Each row is a point on a tangle of strands that fork and nearly touch. The rows are in no order.
In the rows, zero is written as 128.
Two points are linked if the straight distance between their rows is under 121. Some points are linked to none.
<682>: [146 114 160 118 175  79 110  72  96 152 109 136 119 111 186 137 126  96
 116  66 172 150 179  97 136 134  58 170]
<998>: [162 109 149 114 177 167 175 101 128 143  97 118 181 123 146 104 105 112
  91 179  93 150 155 147 128 126 135 136]
<510>: [ 65 151 116 139 140 151  67 103  95  92 143 150  98 113 128 174  94 105
 151  86 110  98  96 121 110 115 131  77]
<684>: [148 173 147 100  72 141 105 153 114 107 153 133 131 148  98  66 132 154
 143 193 117 178 161 128 129 111 137 161]
<703>: [117 149 126 167  74  49 166 160 184 131 154 102 134 159  78 100 152 132
 125 123 157 122  99 125 129 165 143 132]
<96>: [133 107  85  85  88  99 125 217 136 122 156 121 149 148 123 148 141 161
 186 116 134 142  60 117 154 145 142  93]
<734>: [113 134  89 216 143 138 168  76 103 165 117 131 154 169 147 123 134 147
 107  84 103  90 115 111  77 109 119  99]
<667>: [166 129 158 153 116 129 130 119 142 109  89 142  88 135  89 122 163 147
 141 133 155  82 162 123  95 133 100 180]
<383>: [160  85 160 103 165  91  78 103  75 139 128 169 109 116 172 140  97 119
 142  99 164 160 167 103 122 142  46 142]
<195>: [175 144 100 124  88  71  97 148 108 119 176 155  97 149 145 110 134 152
 171 156 128 162 136 114 165 117 113 148]
<841>: [ 71 194 147 127  96 118  93 136 120  82 202 129 137 130 102 128 145  97
 141  80 152 111 178 115 112  80 157 166]
<623>: [114 111 151 130 164 152  46 163 129 118 111 180  71  92 109  95 116 148
  85 106 121  60 175 116 157 106  84 156]
<737>: [141 160  93 100  68 168 124 155 114 129 165 138 109 136 120 108 172 134
 169 138 149 115 169 146 133  71 155 182]
<435>: [128 157 216 162  97 122 141 121 141 118  99  89 133 162  97  73 132 141
 100 165 155 143 179 123  66 140 119 153]
<390>: [178 165 140  72 103 135 110 145 140 108 142 126 151 118 109  77 133 145
 129 198 106 187 145 140 155 138 166 164]
<219>: [ 79 155 137  99 121 115  44 154 140  74 173 153 103  88 112 156 109  87
 134  84 143  90 123 121 137 106 125 123]
<873>: [109 104 132 169 135  91  81 131 132 128 120 150 120 179 141 122  82 156
 108 103 118 136 108 108 136 143  63  95]
<517>: [ 96 104 161 127 151  95  62 158 158 108 139 131 132 150 135 135  72 145
 109 102 121 142  94 121 147 144  76  92]
<748>: [ 93 171 132  82 101 142  22 168 127  88 151 144  62 115 120 151 111 119
 156 127 129 124 114 118 156 122 150 101]
<863>: [172 168 163 116 137 143 154  79 134 132 129 116 148 122 117  78 154 117
  99 164 124 157 210 146 119 118 144 204]
<160>: [120  94  90  91 117 113 100 204 135 105 152 133 163 138 106 162 121 155
 165  88 121 109  44 112 123 158 128  75]
<247>: [134  88 108 118 167 142 167  63 159 158  78 124 143  90 156 162 151 115
 120  97 128 102 126 129 106 140 126 126]
<52>: [159 116 154 127 150  78 121  72 142 138 101 156 112 114 136 135 162 111
 134  88 166  98 179 113 135 132  74 181]
<1041>: [189 118 151  74 110 171  79 184  97  96 104 128  82  96  70 112 128 164
 160 170 135 110 119 110 103 173 154 139]
<891>: [126  88 144 156 190 132 124  73 149 167  92 129 143 111 163 112 104 109
  72 133  94 133 146 146 147 132  87 125]
<334>: [166 111 126 122 158 108 115  83 127 150 119 126  97  78 151 175  98 122
 135 170  89 182  71 135 169 182 130  85]
<492>: [151 112 146  98  82 183 155 148 114 140  81 102 114 118  74 134 132 149
 152 185 123 128  65 147  82 144 190 125]
<76>: [113 135 151 163 141 148 145  95 122 137  93  98 113 139 139 141 105 120
 133 145 128 148 110 123  98 141 135  78]
<981>: [108 102  66 177 138 130 171 120 125 163 127 124 185 163 153 134 130 145
  97  84 120 112  99 114  91 122 126  96]
<451>: [125 130 139  91 120 185 115 142 103  89  87 127  91  84  89 172 116 135
 168 104 151  94  85 115  65 136 174 109]
<664>: [152 113 155 164 129  72 151 101 159 121  93 141 127 132 109 142 176 135
 147  75 167  67 152 112  95 145  96 178]
<168>: [132 143  62 114  99  93 160 154 112 128 202 140 137 153 179 121 155 125
 160  84 169 158 168 123 166  74 147 162]
<702>: [102 143 135 197 131  86  84  97 121 122 135 126  76 174 130 124  98 122
 118 131 119 142 124 117 168 135  79 104]
<140>: [162 166 133 132  66 110  91 142 108 105 164 140  94 177 101  84 122 169
 167 184 106 151 131 128 140 108 132 162]
<847>: [115 169 177 158  84  64 183 134 156 127 147  92 153 153  79 109 154 135
 105 101 197 132 135 131  96 143 151 167]
<868>: [161  77  88 177 152  80 121 130 126 169 125 144 131 144 144 128 112 144
  90 159  76 175  79 114 148 170  68  82]
<878>: [131 132 110  94 101 154 138 121  96 130 138 141 113 124 136 136 133 121
 183 127 156 140 147 142 114  93 150 142]
<620>: [ 98 111 104 107 107 161  94 211 115  86 140 148 149 149  95 154 122 158
 150 102 119  83  57 124 107 131 125  79]
<854>: [163 160 138 166 126  94 155  94 116 144 155 113 124 157 132  84 131 116
 118 161 113 157 167 140 174 111 118 164]
<829>: [108 115 134 111 150 141 102 120  91 107 131 164 140 123 141 160 102 124
 133  65 166 115 138 106  81 117  88 118]
<49>: [188  94  79 107 134 137 183 123 143 167 109 130 149  97 140 144 138 135
 142 171  71 133  90 154 159 149 156 125]
<124>: [157 138 105  88 122 126 188 135 128 145 170 102 148 105 165 115 159 117
 137 154 138 196 138 144 160 110 173 160]
<519>: [ 79 139 132 123 134 172  90 108 107  76 114 135  90  53 105 195 114 112
 136  90 130  70  81 131  81 129 150  95]
<88>: [161 156 147  68 156 155  34 164 107  97 144 159  89  83 133  93 113 132
 108 178 101 152 178 126 163 136 134 132]
<260>: [185  79  83 131 143  82 174 110 146 162 113 119 139  94 136 141 159 121
 136 113 147 138 118 102 131 158 108 148]
<636>: [119 154 144 110 102 159  99 135 107 101 137 121  95 138 109 132 108 115
 161 131 156 138 125 125 107 123 145 130]
<540>: [139 153 128 138  93 132 134 128 146 127 132 139 106 149  94 124 167 129
 161 116 155  80 172 145 130  93 131 194]
<943>: [155  98 147 137 176 117 111  55 134 162  88 118  97  69 135 160 103 105
 127 151 103 149  92 129 153 199 117  96]
<396>: [121  89 106 167 152  95 136 142 132 155 120 126 145 156 154 128 101 146
  92 114 117 160 104  95 139 153  69  92]
<993>: [ 63 176 113 132 122 151 101  91  98 101 163 154 101 101 131 176 128  92
 151  64 119  81 123 135 128  78 146 122]
<474>: [ 91 148 132 129 108 155 209 121 139 135 126  98 172 128 106 133 153 117
 127 112 160 116 123 151  90 105 196 146]
<599>: [ 93 143  80 185  99 131 196 106 155 160 141 104 136 157 110 123 163 109
 127 109 114  93 130 154 145 106 158 131]
<353>: [159 108  72 113 129 125 214 144 145 168 154  95 168 109 170 117 152 106
 109 145 107 193 117 145 165 133 168 129]
<229>: [122 133 107 145  92 123 212 126 145 153 139  97 149 140 122 126 156 125
 124 120 153 122 139 135 124 109 161 155]
<157>: [131 141 132  70 137 142  26 172  98  88 151 171  64  84 134 139 126 121
 149 141 131 139 136 124 172 110 131 113]
<79>: [117 149 165 145 101  94 149 136 141 121 140  99 150 174 122  85 134 134
 105 123 178 151 174 108 106 134 118 161]
<590>: [158 112 141  84 126 164  70 182 105  98 113 153  98 108  89  87 135 162
 110 167 126  89 159 106 128 141 109 161]
<159>: [ 57 171 168 146 120 148 156 143 174 120 113  84 147 150 108 110 116 100
  86 160 117 115 122 155 122 131 177  96]
<397>: [119 144 152 191 144  79 110  92 148 140 132 114 108 162 135  97 125 109
  95 139 125 123 168 127 175 124  82 143]
<466>: [105 154 158 231 133 100 112  62  96 114  98 138 118 179 115 128 122 139
 117  93 123  87 117 118  91 122  74 108]
<1025>: [ 86 155 162 175 129 162 174  84 137 135  82  88 116 158 111 128 113 101
 105 166 114 127 121 155 117 143 159  92]
<693>: [220  82  74  94 149 101 173 125 127 168 121 137 151  82 154 144 139 139
 145 142 104 167  90 130 155 159 135 127]
<120>: [ 62 176 153 101 114  88  62 153 157  72 207 141 140 105 111 126 146  82
 126  84 160 100 147 107 146 101 130 164]
<447>: [156 110 141  95 118 202 114 151  88 107  71 125  75  81  86 143 126 146
 157 168 115 110  95 127  91 158 170 120]
<548>: [119  85 114 134 163 133 120  90 167 157  82 142 125  91 147 141 136 113
  99 118 103  93 137 148 149 119  99 131]
<758>: [150  88  81 144 154 121 182  71 143 192  87 133 142  95 144 155 186 116
 128  86 142  96 145 129 130 134 116 163]
<446>: [109 114  83 140 121 121 159 136 188 153 110 119 127 135 114 121 163 115
 121 144 103  78 118 139 165 133 139 133]
<666>: [106 163 209 200 117 102 155 104 131 114  97  96 125 172 105 109 116 133
 104 125 158 115 137 135  80 150 118 115]
<384>: [100 160 202 130 132 131 117 110 164 102  78  88 102  92  89 167  98 112
 131 145 162 125  70 144  91 175 169  88]
<523>: [ 73 179 111 158 111 145 118 107 102 100 195 152 114 140 125 148 147  90
 148  75 120  75 160 136 133  56 139 150]
<382>: [ 99 127 107  86 115 202 181 160 145 120 129 100 160 115 119 135 148 132
 137 124 127 107 122 153  88  94 199 136]
<149>: [182 146 177 112 175 153 163  74 137 147 106 123 168 115 137  87 121 106
  73 173 120 137 200 138 128 123 120 186]
<216>: [ 79 153 176 149 148 135 105  99 129  88 101 105 126  84 109 174 104 114
 122 110 143 102  75 132  80 160 147  82]
<852>: [134 114 121  98  92 148 172 144 166 153 105  88 141 109 103 130 149 135
 134 178 129 129  87 141 123 149 190 111]
<228>: [109 141 162 203 116  98 133  95 127  98  95 116 122 172 101 126 107 140
 127 107 152  94 108 125  84 143  97 104]
<32>: [ 76 115 116 147 158 133 203 136 158 148 131 100 199 150 155 124 120 125
  60  92 116 130 123 132 105 132 132  96]
<322>: [122 101 127  99 154 173  78 188 123 112 117 170  94  97 123 103 125 149
  89 141 119  82 170 123 155 117 109 149]
<966>: [139 127 121 116 107  94  83 145 134 115 159 147  98 155 131 133 128 143
 161 133 126 138 131 119 161 126  90 124]
<961>: [114 147 115 233 139 132 148  46 100 153  82 138 110 174 131 141 131 139
 116 100 103  92 138 128  98 125  96 102]
<105>: [159 110 173 148 158 112 130  58 125 141  76 105 115  97 138 143 103 127
 128 157 127 151 106 121 107 175 111 112]
<266>: [102 124 147 104 132 103  50 181 172 102 137 139 106 134 111 126 107 133
 113 126 135 118 113 113 155 147  97 120]
<508>: [141 160 150 143 122 118 175 101 131 149 158 111 152 150 126  79 156 112
 113 174 124 170 203 138 153 108 144 181]
<313>: [ 80 105 130 142 160 159 171 144 122 157 114 105 177 162 182 129  93 128
  84 138 100 174 120 133 133 125 131  75]
<977>: [135 111  84  82  90 141 163 196 132 141 158 115 158 139 137 145 156 161
 175 141 129 158  80 143 145 117 177 117]
<671>: [142  94 103 118 132 157 178 122 185 163  86 111 148 112 110 118 152 119
 119 186  92  93 111 158 146 142 156 126]
<230>: [148 105 147 137 183 125 163 105 139 154 111 123 174 135 166  93  95 122
  63 174  91 162 151 132 159 135  98 116]
<482>: [112 144  83  94 102 148  84 181 101  97 175 177 103 152 127 131 139 143
 179 104 134  97 141 124 135  81 126 125]
<936>: [180 102  73 161 159  93 112 122  99 160 139 155 120 136 179 141 109 141
 130 148  70 189  84 114 160 151  93  82]
<1002>: [128  95 142 136 196 134 145 131 103 163 126 117 177 146 198 107  84 134
  78 149  76 202 140 143 152 129 101 100]
<27>: [134  78 142 112 168 108 164 112 136 154 108 112 176 132 171 117 123 114
  82  99 161 146 174 113 116 117  88 149]
<750>: [119  89 135  87 161 121  63 127  96 126 130 177 127 127 164 150  89 125
 143  79 162 128 151 114 119 114  73 118]
<142>: [160 107 105 133 177 126 116 105  82 152 128 132 129 111 173 158  87 132
 126 165  76 209  75 125 151 167 131  71]
<858>: [119 100  68 118 101 144 192 176 132 167 151 104 160 137 150 145 142 140
 146 146 102 171  93 149 148 127 176  88]
<822>: [111 150  94  84  84 113 114 161  99  93 218 146 140 141 146 137 141 134
 181  79 172 137 143 115 141  86 144 135]
<497>: [121 116 103  75  95 166 110 214  89  96 160 159 136 158 113 140 120 153
 178 102 139 110 112 123 110 101 129 108]
<29>: [128 105  84  75  92 201 158 205 141 114 119 117 152 110 103 139 150 142
 151 117 125  74 107 142 116 102 183 148]
<955>: [162 153 132  73 138 148 119 127 124 117 158 137 152  99 160 102 137 109
 138 177 121 172 169 145 149  98 162 165]

A fork is a point with three links. Follow the links from the first point to the second and name the forks in between, in order.
<334>, <32> -> <873> <230>
<149>, <466> -> <230>
<936>, <353> -> <873>
<120>, <247> -> <519> <447> <671>
<1041>, <229> -> <447> <671>
<474>, <157> -> <671> <447> <519>
<229>, <623> -> <671> <447>
<748>, <492> -> <519> <447>
<29>, <981> -> <671> <230>

A fork is a point with three links, a tip a point with one. Leave the first point through the second and follow the links. Name the first fork or tip that comes.
<868>, <936> -> <159>
<961>, <734> -> <230>
<76>, <105> -> <873>
<955>, <124> -> <168>
<29>, <382> -> <671>
<737>, <540> -> <829>
<88>, <157> -> <519>
